A landscape with many valleys, sampled at points; each row gives a point and its height.
From any point a ball rolls to the lowest of the 3 points nearest to it. It stops when none of these is lower. Distance is the straight distance between rows; heights are no part of it.
(116) height 410: [-34  20   0 -58   4  11 -58   5]
(231) height 796: [ 57  46 -30 -14 -68 -86 -34  47]
(12) height 669: [ -8 -69   0 -35 -40  -1  -7  13]
(548) height 98: [-22  64  -2  24  51  30  41 -17]
(386) height 772: [ 65 -20  16 -10 -42 -22  24  16]
(297) height 443: [-13  51 -17 -57 -23 -23 -81  38]
(31) height 441: [-36   5  -8 -48  -1  40 -51   1]
(93) height 757: [ 43  -5   0 -33 -52 -42  -6  39]
(531) height 240: [-72 -19   9 -14  27  45 -22 -39]
(549) height 256: [ -9  19 -77   3  -4  -4  61  80]
(50) height 58: [-25  13 -44  46  -7  15  96  33]
(372) height 128: [-42  45  -2  -9  37  27  -7 -26]
(199) height 798: [ 30  45 -21 -43 -51 -70 -51  63]
(220) height 35: [-23  16 -22  56  13  29  86  -6]
(108) height 593: [ 55 -30  61  28  53   1  -6 -60]
(191) height 355: [-30  63 -17 -56  23  -3 -73  17]
(103) height 112: [ -56 -106   -1   -3  -14   23  -35  -19]
(550) height 789: [ 69 -41  35  11 -17 -21  41   7]
(335) height 559: [-20 -32   2 -62 -35  12 -31  22]
(134) height 685: [ 93  53  37  28 -15 -69  -4 -22]
(59) height 544: [ -4  -9   3 -61 -32   3 -33  37]
(160) height 795: [ 67 -53  39  25   8 -12  37 -12]
(141) height 158: [-54  16   4 -17  34  40 -21 -35]
(234) height 226: [-56  -2  -6  20  40  43   9 -41]
(198) height 177: [-63 -84   4  -2 -12  37 -37 -32]
(228) height 372: [-46 -55  -8 -37 -26  25 -29  -6]
(87) height 129: [ -8  46 -40  29  18   5  85  31]
(215) height 182: [ 14  83 -27  25  36   7  62  24]
(250) height 171: [-13  88 -15 -12  50  27 -10 -10]
(503) height 782: [ 41  26   0 -21 -64 -58 -25  41]
(463) height 336: [-82 -64   6  41  22  51 -40 -60]
(293) height 160: [-43   1  -8  91  11  22  47 -52]
(492) height 187: [ 24 -64  71   3  87  15 -61 -60]
(51) height 800: [ 68 -69  38  47  16 -20  49 -27]
(144) height 804: [ 61  69 -19  15 -55 -99 -15  45]
(140) height 630: [ 66  14  60  25  44 -17 -18 -55]
(507) height 130: [ 7 65 -9 27 56 11 51  4]
(257) height 690: [ -21 -106   -2  -17  -38   10  -10   17]
(69) height 91: [-74 -47  -3  -1   4  37 -34 -33]
(449) height 501: [  5  20 -11 -59 -32 -10 -49  46]
(470) height 651: [ 92  36  44  29  19 -48  -9 -41]
(377) height 702: [ 32 -64   8 -37 -51 -19   4  32]
(627) height 72: [-30  36 -10  54  26  30  55 -28]
(360) height 468: [-33 -50  -5 -58 -20  11 -34  -1]
(194) height 204: [ 13  47 -63   8   2   6  81  86]
(212) height 143: [-37  62   6 -17  47  34 -28 -22]
(477) height 333: [-66 -40  -9  90  16  47   1 -58]
(465) height 699: [ 14 -95   7  -1 -49 -12  28  18]
(121) height 643: [ 80  17  52  19  20 -25   6 -34]
(444) height 231: [-32  86 -10 -15  42   5 -43   1]
(629) height 727: [ 90  34  13  17 -26 -61  15  11]
(209) height 85: [-29  -8 -29  85   6  20  89  -4]
(53) height 638: [ -6 -55   0 -49 -39   2  -6  28]

Where does a ball stop that starts at each point below?
(449) => (372)
(548) => (220)
(444) => (372)
(477) => (220)
(549) => (220)
(194) => (220)
(31) => (372)
